A landscape with many valleys, sampled at points; each row gives a point and its height.
From any point a ball rolls to the lowest of the 2 points nearest to it. It stops when none of these is lower. Distance is the straight distance between rows; heights are no part of it.
j_806: [153 140 130 141 100  79  91 124 106 108  99 121  72 130 102 118 117 167
  90 102 122 123 127 127  81 136  88 109  91 133 146 118 127 111 118 179
 137 135 148 153  88 146  73 136 114 121 142 147  80 132 128 131 171 122
 161 139 143 148 117 135 159]  (h 185)
j_184: [160  88 166 166 113  64 148  71  93 131 119 146 115  87 158 146 167 129
 116 159 210 136 115 127 110 116 150 138 123 125 165  67  91  63  82 179
 163  90 159 138  83 138 129 111 116 124 148 125 114 100  86 106 149 173
 126 169 139  81 155 157 170]  (h 396)
j_603: [142  89 141 127 137 127 167  91 113 114 172 104 158 119 138 113 159  82
 138 121 171 144 127 138 151 112 154 154 149 155 120  97 123 117 100  78
 123  82 126 135 155 114 152 104  88  75 174 124 170 140 134 118 111 128
  71 137 142  92  94 104 141]  (h 559)
j_723: [145 165 142  46 130  91  51 197 129 149 115 111  59 133 118 151 122 158
  60  95 115 162 118 144 108 152 106 163 178 135 132 156 159 135 100 160
  94  98 167 120 129 119  98  49 144 140 134  87 142  93 189 126 104 128
  78 112  90 155  85 153  80]  (h 320)
j_582: [118 145 121 161 124 110 150  90 147 119 124 106 187 104  86  84  95  91
 154 111 129 116 154 141 153 119 110 141 117 170  98  98 140 121 133  61
 128 142 132 187 156 128 125 181 120  84 153 169 146 182 139  89 140  84
 109 141 137 120  90  73 125]  (h 201)
j_67: [136 157 141  84 166 165 106 195 128 120 133 141  76 152 122 146 133 145
 101 123  84 138 108 142 110 156 138 107 101  97 114 157 121 150 129 170
 140 137 128  77  85 139 127 104 167 146 112  94  99  77 152 173 112 190
 158  97 132 138 139 137 109]  (h 202)
j_932: [130 131 113 114  98 156 134 109 169 118 122 112 127 157  84 119  55 141
 194 135 104 112 160 121 111 137 133 112 128 161 123 163 155 151 153 112
 136 118 101 115 112 139 143 192 151 106 115 149  91 155 127 103 110  86
 143 111 134 152 104 113 161]  (h 174)
j_860: [106 115 141  88  99 112 109 158  70 124 154 141  54 173 143 196 142 203
 131 143 136 165  90  92 100 110 173 141 150 111 133 111 162 161 119 141
 109  81 125  52 124 100  89 121 154  99 156  77 162 148 134 187 106 113
 113  87 180 151 172 169 144]  (h 380)
j_968: [ 92  83  99  68  85 117 134 127 138 138 148 130 110 165 174 210  99 177
 177 160 115 159 115 108  95  91 178 150 217 131 128 124 180 151 128 123
 124  60  92  62 104  94 142 139 155 110 159  80 140 147 110 129  71  69
  79  71 105 145 163 168 150]  (h 327)
j_41: [123  88 141 148 123 114 151 105  87 134 122 142 138 108 198 158 177 117
 140 149 128 157  93 118 138  96 117 161 129 138 125  62 112 122 113 122
 140 118 137 122 124 108 104 115 116 134 170 135 138 138  86 145 131 160
 110 134 146 108 191  97  96]  (h 603)
j_661: [118 149 117 142 139 127 139 149 146 141  84 117 154  96  96 127  70 121
 150 110  92 125 132 132 103 130 119 102  98 156 109 117 145 129 144 110
 150 172 131 151 111 158 107 176 175 121 142 167 109 112 134  98 117 139
 161  93 109 120 156  87  98]  (h 48)
j_998: [114  81 153 166 140 110 161  85 116 134 100 145 191  85 166 113 135  85
 142 199 161 145 134 142 195 117 118 137 144 128 138  49  98 139 140  91
 158 165  99 132 117 111 142 155 123 122 131 147 168 169  36 118 145 114
 148 131 157 120 204  84 115]  (h 770)
j_79: [100 140 169 129 151  95 131 139  62 148  88 133 141  89 123 151 141 118
 108 120  99 154 115 129 140 102 109 139  92 133 101  75 131 123 127 100
 135 148 177 133 137 114  64 121 119 101 184 116 159 138 149 148 138 148
 111  88 144 140 179  89  89]  (h 533)
j_959: [134 113 193 174 181 119 173 132  89 126 112 144 153  80  93  77 164  78
  66 140 177 109 133 181 143 125 145 119  62  99 130  75  87  90  92 135
 174 153 150 174 111 170 122 121 101 120 121 111 137  79 115 154 195 196
 157 143 158  83 145 112 139]  (h 357)
j_145: [120  94  97 142 111 113 132 102 114 125 183 132 136 152 202 147 199 102
 147 108 140 128 102  99 119  91 146 157 167 134 143 147 128 111 107 121
  88  75 125 126 183  90 134  85  88 145 157 133 145 137 137 137 133 101
  79 164 108 111 111 166 114]  (h 514)
j_459: [121  93 122 143 124 140 126 118  99 110 200 122 129 159 150 138 199 121
 135 131 149 133 107 112 144  99 161 147 161 128 117 121 133 124 103  89
 106  78 108 102 153  97 128 100  71  97 159 104 152 160 117 149 112 109
  77 138 159 119 112 135 140]  (h 536)
j_189: [165 172 143 130 141 125  89 120 154 115 105 134  91 112  77  83  89 128
  83 129 118 138 161 159 141 181  77  90 111 114 141 153 122 119 149 158
 131 163 121 156  68 133 121 152 126 138 102 131  82 137 113 117 149 133
 161 115 125 148 101 117 161]  (h 183)
j_118: [135 120 119 150 141 192 178 102 202 133 158 121 179 128 117  83 108  69
 189 122 132 107 162 136 175 151 137 122 157 135 114 160 109 140 160  88
 127 134 103 156 167 131 181 158 123 135  84 145 144 144 112  83 107 118
 127 170 101 116  86  98 127]  (h 137)
j_879: [163 149 144 108  90  78  86 114 143 107 100 119  63 125  65 109  81 151
 105 136 116 155 145 145  99 172  78 105 124 150 141 129 118 139 136 166
 156 140 136 140  44 140  93 160 131 103 129 141  58 150 114 110 134 128
 146 104 125 162 105 123 160]  (h 114)
j_277: [108 122 128  71  96 133 111 153 121 148 142 140  48 163 169 207 135 202
 145 160 122 147  96  90  77 133 153 135 152  92 151 142 136 156 131 179
 126 100 124  46  97 100 134 125 164 144 118  79 121 121 114 177  93 126
 138  91 143 151 181 195 148]  (h 406)
j_804: [116  85  71 124  87 164 149  97 140 125 175 134 145 182 166 162 128 164
 189 118 144  91 143  80  99  99 184 146 159 129 140 181 138 139 135 124
 105  77  86  92 162 116 157 137 134 147  99 126 119 131 133 113 103  69
 109 137 112 121 101 183 160]  (h 274)
j_564: [120 130 134 113 158 165 142 165 100 127 180 111 148 162 118 129 150 137
 131  98 126 103 110 122 138 128 169 134 113 120 101 151 144 144 116  78
  98  96 141 104 174 140 125  97 123  88 146 105 166 134 186 169 116 118
 110 121 154 115  87 121 108]  (h 230)
j_16: [ 81 121 112  78 112 117  81 172  95 122 126 117  99 158 149 169 115 138
 130 150  43 175  96 118 135 109 130 141 178 121 110 137 154 170 142 116
  99 142 128  79 135  74 103 125 145 114 164 110 153 166 141 175 113 102
  97  69 144 175 168 114  84]  (h 702)
j_303: [178 106 155 122 143 151 159  93 169 148 127 125 141  94 162 115 134  86
 131 196 204 136 166 147 167 141 136 123 186 100 167 124 101 105 124 155
 160 118 100 124  83 117 208 116 124 161  77  95 118 105  58  60 120 159
 122 147  90 113 132 143 162]  (h 705)
j_682: [122 159  81 176 108 150 132 136 164 118 112 128 162 144 116 143  80 170
 153  90 114  58 157 104  87 116 126 115  79 134 117 179 149 127 149 151
 120 152 117 155 167 169 124 157 159 172  80 185  95 101 159 117 137 100
 183 170  80 127 110 175 136]  (h 295)
j_27: [135 133  84 133 121 137 102 141 139 136 171 139 122 175 187 149 172 141
 124  96 124 120 109  95 110 120 124 158 167 125 150 171 116 102 116 157
  72 104 135 125 196 114 140  64 103 179 124 143 139 119 158 151 122 115
 106 190  81 109 101 189  94]  (h 490)
j_803: [150 103 160 159 128 126 184  57 173 153  82 120 186  72 165 106 114 101
 150 195 216 118 177 137 172 139 131 124 160 129 157  91  99 104 128 129
 163 139  91 155 113 142 190 148 154 160  81 146 135 119  52  59 142 131
 161 164 114 118 154 142 148]  (h 725)
j_549: [146 157 131 184 171 164 143 124 139 109 159 146 147 124  88  60 163  90
  97  98 120  82 121 149 128 156 118 106  72 107 128 144 110 118 127 133
 127 152 133 165 140 156 130 115  74 136 109 135 114 116 142 151 176 156
 164 178 136 105  94  95 145]  (h 437)
j_324: [104 172  96 171 165 125 142 138 126 139 119 121 215 112 128 113 139 118
  92  69 130  87 129 132 131 124  99 135  94 130 108 127 147 102 128 101
  87 163 155 188 215 149 111 113 103 136 136 168 144 121 185 123 164 107
 136 162 101 103  87 123  85]  (h 681)
j_506: [162 157 159  68 122  96  82 174 122 128 107 114  37 130  88 141 122 150
  74  79  95 149 112 161  70 145 105 148 116 131 116 143 135 125 111 183
 124  99 191 121  99 156  85  73 134 119 142 110 108  72 184 129 112 163
 112  91 119 142 112 133 101]  (h 282)
j_980: [164 128 164  72 130 122 108 176 127 119 125 116  21 154  90 149 126 160
  97 110  94 162 102 136  55 159 144 120 102 121 123 148 121 143 118 183
 146 100 161  80  57 156  99  93 162 138 128  96  76  64 153 166 100 199
 138  92 127 142 138 137 114]  (h 241)
j_817: [125 147 117 172 145  89 133 112 109 134 114 112 180  99 114 113 148 116
  91  72 155 101 139 136 116 114 117 144  81 164 104 106 139  86  81 114
 117 126 186 195 176 160  92 117  80 111 162 159 138 122 185 110 164 130
 108 154 128 113  86 122 121]  (h 661)
j_600: [143 121 123 149 103 104 134  74 127  96 134 114 142 105  91  80  99  94
 143 146 142 113 154 127 159 145 115 122 115 174 131 111 127 121 126 100
 146 122 120 181 117 132 124 182  85  77 151 167 120 182 108  93 136  85
 122 148 164 134  73  92 179]  (h 120)
j_625: [127 173 136 122 172 199 129 168 176 119 110 128 138 118  96  67  96  82
 119 141  80 139 141 167 191 170  84  96  94 112 122 162 109 166 194 126
 124 197  85 128 108 139 167 166 131 157  68 119 102 133 115 126 143 155
 171 116 106 148 131  71 101]  (h 294)
j_281: [ 96 145 114 208 180 193 155 136 163 127 120 144 189 118 134  97 160  86
 135 119 106  99 122 127 148 142 127 100  88  79 124 123 106 141 174 121
 128 191  96 136 171 140 156 146 120 172  72 147 131 114 110 154 166 143
 202 162 123 114 156  90  97]  (h 367)
j_10: [155 143 164 140 156  99 137 109 113 134 122 100 157  82  45  79 106 112
  97 113 167 118 151 165 144 135 131 124  78 154 111  97 130 114 100  79
 153 120 150 173 122 152 118 147 101  64 161 122 148 126 159 113 127 142
 115 105 165  99  85 110 156]  (h 615)
j_559: [139  96 111  99  80 135 139 118 141 107 158 102 111 179 100 137  84 151
 159 131 130 101 156 114 105 131 172 119 130 155 133 163 146 151 123 104
 134  73 108  98 121 128 135 164 125  83 131 132 118 152 136 130  82  87
 110 122 139 138  70 148 185]  (h 215)
j_755: [114 150 129  39 126  92  49 193 127 161 101 136  84 125 117 156  95 136
  86 120  81 189 128 147 152 146  99 137 188 122 130 154 159 146 129 142
 109 150 142 116 109  95  95  72 169 136 137  86 149 137 167 142 119 124
  80  77 115 175 120 121  75]  (h 356)
j_853: [160  83 118 124 114 144 165  68 196 155 135 135 169 124 207 138 147 112
 172 164 202 131 166 127 150 123 140 129 206 114 164 146 110 100 142 151
 141 102  93 131 121 114 205 119 132 187  85 121 122 120  74  46 107 120
 111 164  64 113 137 163 149]  (h 691)
j_393: [124 155 122 200 187 172 159 126 155 108 146 158 183 127 132  76 161  64
 123  79 105 102 110 149 131 135  99 106  68 101 118 118  91 123 147 126
 123 175 129 169 163 170 118 126  81 173  97 172 119 100 132 145 161 168
 168 173  94 103 138  64 101]  (h 402)
j_869: [143 154  94 186  96 116 102 122 134  97 136 152  86 155 124 106 137 136
  99  86  88 105 111 113  78 138  89 107  81 127 147 155 114 103 142 189
 112 168 145 154 128 152  88 134  95 173 120 185  75 140 119 149 167 120
 170 177 121 141 126 136 157]  (h 254)
j_752: [120 169 129 109 155 120 100 175  88 129 123 102 113 148  83 131 128 174
  78 104 122 101 128 128 121 136 142 137  88 127  91 139 168 141  89 100
 107 115 169 118 167 150  87 106 131  87 148 105 165 119 196 157 136 108
 115  94 170 143  84 150 120]  (h 275)
j_407: [149 123 126 153 163 176 183 127 199 143 150 125 169 126 139  87 137  54
 167  92 126 106 132 140 147 148 132 124 146 130 115 156 102 123 148 118
 134 145 119 154 157 159 181 116 123 168  83 154 124  84 131 105  91 172
 140 179  70 102 121 104  93]  (h 52)
j_193: [136  90 151 130 103  61 135  54 104 148  96 124 143  75 169 169 132 127
 139 179 208 160 142 111 120 109 149 158 157 144 163  58 148  81  87 138
 163  87 142 123  81 125 137 127 152 116 173 120 149 112  83  81 116 132
 105 128 133 104 166 157 154]  (h 426)
j_26: [111 184 105 107 157 190 128 165 194 154 112 112 173 132  94  99  72 121
 143 124 122  98 172 149 157 158 118 100 150 120 110 199 141 149 166 109
 116 166  82 141 161 136 186 146 170 147  56 121 128 118 146  91 104 120
 160 122  95 131  94 140 115]  (h 156)
j_341: [110 143 130  96 126 130 108 161 109 142 121 141 111 144 176 176 134 193
 126 145 124 130 122 110 119 141 131 122 129  83 152 149 141 147 134 153
 125 150 111  85 125 114 129 121 167 158 108 107 141 115 131 153 136 122
 145 102 126 137 165 188 121]  (h 432)
j_995: [108 102 164 125 119  75 117 129  41 128 115 153 121  98 175 150 185  94
 107 134  92 188  84 119 136  83 104 165 119 141 102  61 112 107 105 127
 129 109 173 138 129 104  62  96  95 106 194 116 170 138 125 157 132 178
  67 112 127 138 181  86  90]  (h 569)
j_532: [141 145 149 137 140  76 118 140  90 130 101  99 134  97  70 116 116 119
  89  78 126 137 140 151 121 110 108 152  74 175  93  94 136  97  96 101
 117 103 200 178 142 165  74 129 106  86 184 137 139 115 196 106 130 137
  93 110 129 107  93 103 118]  (h 641)
j_754: [ 99 169  78 146 129 166 120 145 197 148  93 140 177 113 141 118  81 113
 161 128 108 108 148 128 150 137  92 104 157 113 120 185 139 136 174 138
  91 183 100 164 170 125 165 148 160 179  74 155 117 114 136  75 117 111
 158 155  67 150 117 134  96]  (h 206)
j_42: [131 124  84 169  97 129 109 115 148 112 121 158 129 146 173 124 136 110
 164 116  76 117  95 109 109 130  75 115 112 132 136 137 107 121 163 166
 110 160 131 149 126 117 117 142 104 185 123 183  74 159  86 131 148 131
 157 173  98 159 161 108 127]  (h 303)
j_666: [167 113 138 176 142 115 164 106 149 108 148 119 126 117  89  74 147  83
 123  87 135 105 119 154 103 135 125 122  67 145 130 112  88  95  88 136
 154 125 163 179 103 159 111 130  61 117 144 157  94 111 137 120 143 174
 132 175 149 102  90  94 162]  (h 436)
j_378: [105 145 164  82 123  76  74 161  52 117 119 138  79 133 120 149 154 170
  68 136 155 162 104 123 150 105 133 155 138 111 118  88 152 135 107 117
 106 102 170  93 135 101  52  84 120  81 180  85 184 155 153 164 143 114
  96  97 181 154 145 148 121]  (h 390)
j_928: [120  87 116 141 116 121 160 106 128 131 134 130 146 133 173 174 155 129
 181 140 142 131 104  96 108 107 159 138 141 135 143 100 118 118 123 121
 146 103 141 114 122 121 136 130 139 136 143 147 134 104 108 128 119 144
 129 133 135  98 181 150 124]  (h 626)
j_756: [127 106 148 178 125 130 150  66 137 121  71 138 174  81 142 109 115 118
 148 203 184 120 155 131 181 138 118 100 126 116 150  80 102 122 155 128
 165 169  97 140 106 133 159 172 137 143  89 133 130 145  42 100 164 118
 192 138 146 128 175 114 143]  (h 745)
j_891: [125 166 136 155 194 212 138 172 170 106 116 149 147 136 109  85 141  71
 111 114  79 111 113 150 151 152 100  96  71  80 106 155 101 159 173 138
 140 200  95 125 109 151 157 143 111 174  88 126  94 102 111 165 160 183
 199 135 108 138 163  64  97]  (h 332)
j_406: [137 138 167  67 119  92  89 156 131 143 114 108  90 116 104 158  95 128
 105 142 115 180 121 145 132 132 114 134 160 129 133 123 153 140 120 141
 137 119 153 103  74 111 111 110 173 107 140 109 122 101 155 118 106 148
 102  77 109 136 136 129 114]  (h 391)
j_576: [ 74  85 134  95  80  56 139 108 113 145 114 139 159  98 148 172  71 104
 173 195 119 201 135 118 148  73 125 143 194 166 116  65 150 138 155  88
 143 121 106 125 116  79 117 136 183  95 206 126 162 183  80  92  93  70
  60  80 133 149 197  86 122]  (h 814)
j_247: [117 131 198 107 175 143 111 173 101 130  94 155 135  90 110 100 148  90
  69 141 106 170 117 167 196 131 109 135 104 104 125 102 118 144 136 124
 148 190 132 118  95 117 112 100 106 122 123  98 148 120 123 162 150 188
 128  75 132 119 159  73  85]  (h 466)
j_260: [108 113 121  80 110 130 118 142 113 115 153 129 106 167 123 190 104 183
 151 167 130 151 117 127 127 100 187 147 159 131 124 111 165 174 139  88
 110 102  99  41 122  96 132 150 148  76 153  76 158 150 118 152  91  77
 106  66 162 148 136 158 154]  (h 351)
j_993: [103  93  90  92 109 151 134 119 146 116 164 132 116 179 176 166 134 158
 178 142 124 144 132  94 123  89 154 136 207 113 136 155 144 148 141 120
 104  93  83  83 132  75 168 136 135 135 127  93 126 153 104 124  98  74
 102 118 111 163 142 166 139]  (h 302)
j_714: [131 196  75 142 105 147 114 125 176 143  95 142 145 128 136 125  55 163
 142 119 138  98 170 119 121 141 101 101 146 125 132 198 151 128 168 165
  86 167 107 156 155 144 149 134 165 169  60 163  95 119 150  84 119  94
 162 156  62 137 103 192 142]  (h 253)
j_538: [138  85 118 147 107 118 132  69 159 127 139 129 148 112 179 127 141 109
 165 167 163 128 152 124 154 125 117 136 183 129 156 125 115 107 130 125
 135 111 105 143 119  95 173 141 108 138 118 142 117 154  63  74 127  97
 120 159 123 125 115 136 149]  (h 672)
j_210: [ 90 123  74 105  93  88  85 141  88 135 134 128 137 167 176 180 151 189
 111 100 134 130 119 104 102  98 129 169 184 128 124 149 167 115 106 128
  65  74 129 137 213  84  95  84 132 135 159 123 170 148 156 137 139  56
  57 135 116 127 111 197  98]  (h 489)
j_134: [ 90 140 100  84 112 127 106 152 117 160 101 134 141 131 144 193  82 188
 152 158 115 127 131 106 125 124 150 117 157 112 130 144 173 154 134 126
 118 139 108  72 139 110 130 162 207 124 126 117 150 126 135 135 105  71
 147  82 119 147 163 174 122]  (h 458)
j_614: [127 130 163 189 160 126 179 106 162 151  77 108 194  62  80  90 100 107
 119 155 191 101 162 167 149 145 141  98  72 129 134  73 120 107 132  92
 179 180 116 176 135 173 151 177 149 101 103 139 153 101 104 104 162 140
 195 127 148  95 134  94 142]  (h 200)
j_766: [128 125 188 176 175 128 155 117  84 119 101 147 143  83 102  96 154 123
  78 177 179 109 131 164 174 130 142  94  73  97 153  94  99 110 117 140
 172 179 113 128  95 144 140 138 129 107  95  85 158 103  91 150 198 169
 173 125 174  94 171 131 144]  (h 308)
j_955: [158 172 113 130 164 193 160 150 171 127 161 122 140 155  86  89  91 128
 136 121 136  78 160 143 147 157 152  86  98 107 111 191 130 147 143 124
 132 143 100 117 145 150 186 130 147 134  64 118 121 101 181 129 110 136
 164 127 124 125  78 150 154]  (h 106)
j_520: [124 111 103 147 142 182 179 130 165 133 162 122 170 157 155 138 137 112
 197  91 119  96 118 112 118 110 170 122 130 128 129 155 111 127 132 108
 128 114 115 113 169 145 155 119 135 157 102 143 129  84 149 134 100 141
 135 169  93 100 120 129 109]  (h 125)
j_763: [103 131 103  93 110 117  89 158  82 123 143 132 111 173 154 179 160 197
 102 118 128 109 111  97 111 118 150 152 149 100 127 146 171 160 106 124
  70  81 121  90 187  89  98  96 136 117 136  87 174 166 158 172 137  65
 106 113 158 149  93 189 137]  (h 511)
j_925: [119 140 141 111 120  97  80 148  84 134 123 139  71 141 144 156 183 171
  87 114 127 136  92 104 110 121 136 136 120  93 128 125 137 133  98 153
 109  99 162 107 134 130  65  95 125 126 148 100 148 120 154 178 150 131
 129 120 167 140 148 162 122]  (h 352)
j_836: [178 140 174  94 134  97 121 103 149 155 116 122 124  79 130  99 129 103
  94 173 208 157 168 155 151 143 108 134 173 127 156 121 122  82  99 149
 153 120 122 141  79 120 167 102 132 128 107 102 118 101 105  79 123 166
 119 136  97  93 118 154 139]  (h 722)
j_463: [148 111 171 131 150 118 160 100 122 146 140  84 174  71 106  83 134  72
 126 139 170 152 154 163 171 129 132 143 130 158 114  78 114 120 118  76
 148 122 137 159 124 135 137 131 107  86 159 131 162 140 125 100 116 147
  87 105 156 101  98  77 130]  (h 587)
j_615: [157  88 184 132 142 101 146  95  76 127 119 135 108  86 136 114 169 126
  77 190 198 135 123 145 159 126 146 130 110 104 165  88  94  98  95 163
 174 133 125 121  65 128 143 116 115 114 107  83 131 112  71 143 173 183
 143 132 161  93 167 149 163]  (h 358)
j_634: [111 180 132 112 134 112  73 184  69 136 123 120  86 154 103 155 160 209
  58  81 126  92 114 114  88 133 131 142  92 104 118 150 151 136  87 164
  93 107 183 123 177 149  68  90 130 135 142 111 154 108 191 174 163 135
 133 125 160 146  98 182 117]  (h 313)
j_185: [144 108  77 126  88 151 107 136 121  99 193 128  69 203 143 155 158 185
 146  75 118  93 104  58  44 123 160 132 127 119 141 186 123 139 107 159
 105  82 150  77 156 141 134  83 106 156 106 137 107 128 172 169 102 103
 132 173 131 126  87 187 155]  (h 446)
j_791: [119 137 151 179 157 106 157 100 109 147  85 137 193  67 123  97 147 133
  88 171 215  94 159 160 169 132 133  94  84 108 145  81 115  87 127 122
 147 171 116 171 137 154 150 134 136 115 100 112 157 106 109 107 198 127
 183 145 159  88 147 155 138]  (h 256)
j_21: [132 116 104 103 102 159 119 147 116 129 168 136  55 187 165 177 164 214
 150 129 124 115 100  76  56 128 165 127 122  99 150 178 117 144 124 181
 119  96 135  54 113 128 133 102 146 176  86 112 102 111 144 176  95 125
 143 145 127 138 133 202 162]  (h 429)
j_989: [146 137 132 160 114  87 107  81 109  93 137 120 118 108  93  68 152 102
  77 117 136 135 133 151 144 143  81 131 122 156 125 114 122 113 111 122
 114 136 143 187  97 113  98 129  58  96 151 161 111 181 110 103 160 106
 116 154 165 134  77  73 172]  (h 11)
j_158: [131 157  79 155 114 171 107 142 117 111 171 158 112 189 148 131 156 169
 119  71 100  73 109  82  75 139 130 121 114 112 136 197 121 131 126 167
  80 128 142 115 189 136 125  80 109 186 110 152 118 127 174 149 147  99
 149 193 107 141  89 169 130]  (h 467)
j_971: [143 173 158 135 129  77  60 132  87 100 100 120  97 100  70  77 145 128
  25 113 144 149 142 149 142 150  72 133 119 134 128 113 139 116 106 139
 105 147 161 177  98 129  74 122  74  71 155 130 129 174 145 133 187 104
 124 117 159 155  73  99 145]  (h 124)
j_38: [149  97 164 109 130 101 151  99 130 142 126 113 131  87  99 100 136  67
 144 151 127 182 132 152 151 125 106 157 154 178 120  66 113 106 122 105
 167 102 135 152  89 114 142 134 108 109 171 149 114 138 100  89  92 166
  71 114 130 117 130  69 126]  (h 616)
j_808: [127 119  79 118  77 100  80 144 108 111 141 123  83 180 155 177 142 191
 123  83 114 112 113  80  55 116 136 165 149 145 124 148 155 122  98 144
  96  72 161 122 168 132 100 101 128 154 141 142 125 136 166 146 117  87
  92 145 110 130  95 190 129]  (h 465)
j_14: [101 108  80  99  94 124  71 147 122 118 135 134  86 173 170 149 129 120
 139 123  56 164 107 117 137 132  98 136 197 123 139 163 143 145 144 145
 100 147 110 113 128  73 109 110 118 150 135 125 127 180 105 144 125  93
 101 117 106 180 144 115  98]  (h 723)
j_616: [139 112  74 123 100 189 143 119 138 102 177 128 117 200 127 137 112 173
 180 129 119  72 151  89 117 139 184 106 122 115 130 191 119 170 136 122
 128 102  83  81 147 132 155 148 137 132  83 126 109 164 143 137 105  80
 137 135 148 142  93 156 184]  (h 248)
j_458: [116 145 103 131 121 152 131 138 160 130 109 119 111 152  86 104  63 154
 151 104  74 100 140 120  98 153 106 100  87 155 110 173 131 147 155 133
 132 154 132 136 106 165 122 183 153 130 118 167  65 135 142 120 117 124
 175 106 113 141 119 111 136]  (h 123)
j_285: [171 115 174 153 158 128 175 100 137 120 132 115 131  89 104  94 152  67
 111 126 168 121 133 168 141 140 127 126  87 129 131  86  87  93 102 135
 174 127 143 167  98 157 150 132 100 132 115 136 110  80 117 120 150 200
 138 151 135  87 121  98 138]  (h 399)
j_899: [119 138  91 150 121 160 121 118 162 140 120 145 142 141 161 134 117 125
 165 120  99 114 117 106 132 127  99 125 151 121 141 164 119 131 160 144
 111 148 106 132 138 111 150 139 141 171 103 158 115 134 107 109 131 108
 159 152  89 148 142 144 100]  (h 255)
j_96: [103 138 195 118 147  97 113 159  66 162  71 160 149  65 146 154 161 110
  78 136 118 180 114 133 180 103  94 147 111 106 119  76 122 114 127 120
 137 193 165 138 111 113  79  91 128 137 150 104 160 118 122 151 156 184
 126  85 127 116 188  90  67]  (h 500)
j_889: [118  83 100 126  92 131 163 119 123 130 147 138 102 161 176 198 129 172
 201 129 102 136  82  74  54  94 170 135 135 142 132 129 122 132 126 140
 146  70 133  79 112 123 139 147 160 138 157 132 111  97 114 148  92 146
 116 116 122 116 190 164 137]  (h 642)
j_304: [124 134 142 177 168 133 169 126 140 124  80 124 148  86  87 111  88 117
 128 130 128 115 149 161 104 134 127  91  46 130 127  93 112 109 148 129
 174 193 125 176 110 187 118 190 156 114 130 150  93 102 112 129 143 157
 192 104 127 116 160  91 136]  (h 129)
j_330: [130 130 155 108 153 131 115 150 118 140 114 120 115 103 132 122 143  97
 115 133 119 147 129 146 159 140 107 138 122 117 134 125 128 126 130 118
 134 147 134 118  99 121 132 120 137 126 134 112 125 104 134 137 131 173
 119 110 130 113 146 106 108]  (h 428)
j_199: [ 91 118 103 104  89 121 119 155  80 101 144 125  86 185 122 161 107 158
 156 119  30 147  85 100  94  98 139 139 129 160  91 101 156 166 149  99
 112 110 136  96 141 105  91 154 144  94 199 141 142 164 142 178  89  94
  91  82 157 173 167  81  93]  (h 680)
j_214: [ 95  85 100 119  95 141 151 128 105  99 158 124 112 177 139 183 103 158
 206 137  73 126  92  96  83  97 157 133 123 164 118 117 143 159 140  96
 136  85 102  80 139 129 115 172 141  95 176 139 114 155 108 163  90 107
 120 100 160 141 167 122 140]  (h 659)
j_734: [ 88  97 138 127 111  92 153  98 118 138  86 142 196  86 142 142  86 104
 167 211 142 171 139 139 197  92 133 132 160 162 129  60 126 139 154  67
 150 159 101 130 123  87 144 156 161  96 170 138 176 183  53 111 111  87
 109  91 161 144 198  92 114]  (h 794)
j_274: [137  97 125 144 128 145 174  91 180 143 143 107 175 100  97  76 110  46
 175 112 129 130 134 146 152 135 123 139 146 174 107 108 104 130 143  76
 148 123 123 184 151 139 161 171 105 112 134 178 131 154 124  64 101 129
  97 168 118 108  86  60 119]  (h 221)
j_289: [107 122 106 109 139 178 146 152 142 128 169 112 141 150 126 137 120 104
 175  91  87 116 111 122 128 113 153 123 149 151 104 155 143 149 131  81
 116 109 114 118 165 121 151 124 140 110 144 132 147 124 164 129  84 123
  89 119 112 110 111 108  90]  (h 180)
j_419: [161 187 130 135 152 176 131 130 206 122 118 129 115 117  65  41  93 101
  99 124 122 117 166 163 164 188  96  82 103 104 126 177 114 137 168 144
 134 171  92 149 100 149 183 156 115 157  48 122  90 124 123 114 140 146
 164 151 130 143  90  99 151]  (h 244)
j_675: [150 174 132  77 177 205 120 192 154 139 176 118  95 175  88  94 123 149
 118 107  97  98 120 144 115 155 159 111  97 108 115 199 128 177 137 131
 122 132 111  84 120 139 155 113 152 131  85  89 121 100 177 159  99 166
 146 105 142 145  96 139 125]  (h 155)
j_237: [153  96 115 111  93  92 120  94 150 121 144 130 109 110 162 120 146  64
 146 138 121 158 126 138 145 119 105 146 191 153 135 117 106 111 121 143
 147 101 124 141 101 101 137 126  99 148 152 149  92 141  89  91 107 147
  75 160 116 131 106  98 130]  (h 647)

Call two points neighbours if one is among the 2 nearest of the other. Go from one point of each pair to the other, from neighbour to neighbour, staying as low as possible. Name the highest point that can't be avoided.
j_989 and j_879 => j_806
j_989 and j_661 => j_42
j_955 and j_661 => j_682
j_989 and j_407 => j_274

Where does a ball stop that starts at each point below?
j_549 => j_879
j_134 => j_661
j_860 => j_661
j_928 => j_955
j_378 => j_407
j_406 => j_955
